A landscape with many valleys, sampled at points; each row gives a point and its height.
A ball rolls from a point to the lowest of its 5 nearest points, and stops where none of them is lower. Distance is the straight distance between rows; heights are no part of it.
<135> h=612: [129  85 129 142 146 106 213 117 136 121 113]
<335> h=425: [106 178 121  93 111 126  80 163 115 175 117]
<108> h=309: [107 125 168 122 168 126 102  62  60 127 104]
<133> h=650: [129  79  95 152 132 105 224 119 143 129 142]
<475> h=368: [127 197 133  68 127 113  70 155 126 161 111]
<10> h=448: [123 154 171 123 158 147  96 131 105  69 111]
<548> h=278: [ 93  80 136 109  73 100  91 171 120 145 123]
<194> h=482: [125  88 125 126 142  82 169 149 135  72 133]
<419> h=449: [ 90 126 118 118  67 148  98 146 123 182 138]
<208> h=633: [111  86 178 113 151 112 158 112  81  79  85]
<73> h=337: [122 178 134 106 128 134  70 179 110 135 108]
<29> h=409: [113 127 171 131 158 138 146  95 101  92 106]
<372> h=110: [128  71 113 123  88  98  97 171 130 128 142]
<303> h=348: [137  94 102 146  92 140 117 158 139 146 158]
<621> h=374: [125 135 126 163 156 139 178 114 140 118 138]
<233> h=480: [128 121 127 137 119 125 100 191 123 127 135]
<343> h=467: [163 180  94 142 135 143 145  95 177 147 169]
<553> h=343: [126 174 169  99 153 128  94  68  91  92 122]
<586> h=417: [127 146 127 162 160 147 171  88 148 132 130]
<321> h=430: [142  72  91 150 101 125 152 142 153 118 174]
<32> h=518: [163 191 128 117 141 139 141  75 161 127 145]
<410> h=338: [134  92 111 144 108 125 122 173 134 115 157]
<182> h=22: [133 146 152 122 157 131 122  36  97 142 105]
<166> h=243: [147 184 124 115 133 138  90 153 133 129 126]
<183> h=447: [115 171 100 106 101 137  89 143 127 189 135]
<356> h=423: [138 145 108 164 135 151 140 139 146 123 156]
<291> h=438: [150 160  81 149 121 152 120 120 160 157 170]
<369> h=472: [125 100 147 128 148  96 158 150 133  67 122]
<323> h=347: [151 121 119 151 164 159 171  52 141 176  92]
<255> h=519: [133  90 118 157 153 129 213 108 134 144 108]
<487> h=319: [104  88 136 104  88  67  84 187 116 118 116]
<219> h=415: [135 111 130 137 132 113 133 175 133  92 146]
<518> h=94: [127 146 146 145 157 144 140 129 126  91 128]
<498> h=65: [130  98 143 112 131  80 101 193 123  77 123]
<206> h=499: [160 191 145 105 144 136 130  78 145 114 137]
<80> h=49: [133  54  98 125  67 117 108 150 144 141 148]
<312> h=634: [114  91 167 104 150  86 154 131 108  52  96]
<266> h=424: [100 196 140  76 125 114  66 169 111 158  99]
<513> h=393: [ 85 125 150 113  95 106  80 191 103 154 116]
<461> h=179: [130 118 152 124 166 127 103  45  69 147 102]
<235> h=485: [139 110  84 171 110 156 151 136 153 139 180]
<370> h=703: [131  72 141 115 157  91 198 111 111 105  76]
<501> h=367: [131 144 158 124 142 126  97 180 113  85 117]
<112> h=293: [140 176 129 141 146 151 118 122 144 112 138]
<67> h=77: [138 168 139 130 140 145  92 156 124 103 124]
<636> h=561: [157 179 118 135 147 140 170  63 173 151 148]
<377> h=384: [119 120 153 142 164 143 169  84 109 125  91]
<467> h=180: [146 120 134 130 165 141 141  42 113 164  95]
<637> h=304: [138  95 122 126 128  90 117 181 134  85 138]
<88> h=513: [111 130  89 114  63 173 104 116 141 208 142]
<422> h=495: [115 103 100 129  49 183 112 109 152 193 139]
<232> h=326: [116  80 114 129  54 153 110 138 138 169 134]
<297> h=339: [147 174 104 132 130 146 112 138 151 138 150]
<284> h=76: [131 126 104 170 138 147 184 115 153 128 156]

Call two points neighbours if one is among the 5 nearest of the other. Go from one point of each pair to the other, from neighbour to neighbour, staying as low as possible. Name the highest point that can't be avoided.
<498> and <284> -> <621>
<498> and <80> -> <487>
<182> and <80> -> <377>
<67> and <498> -> <501>

Where does a ball stop that starts at each point below?
<135> -> <284>
<29> -> <67>
<513> -> <80>
<323> -> <182>
<297> -> <67>
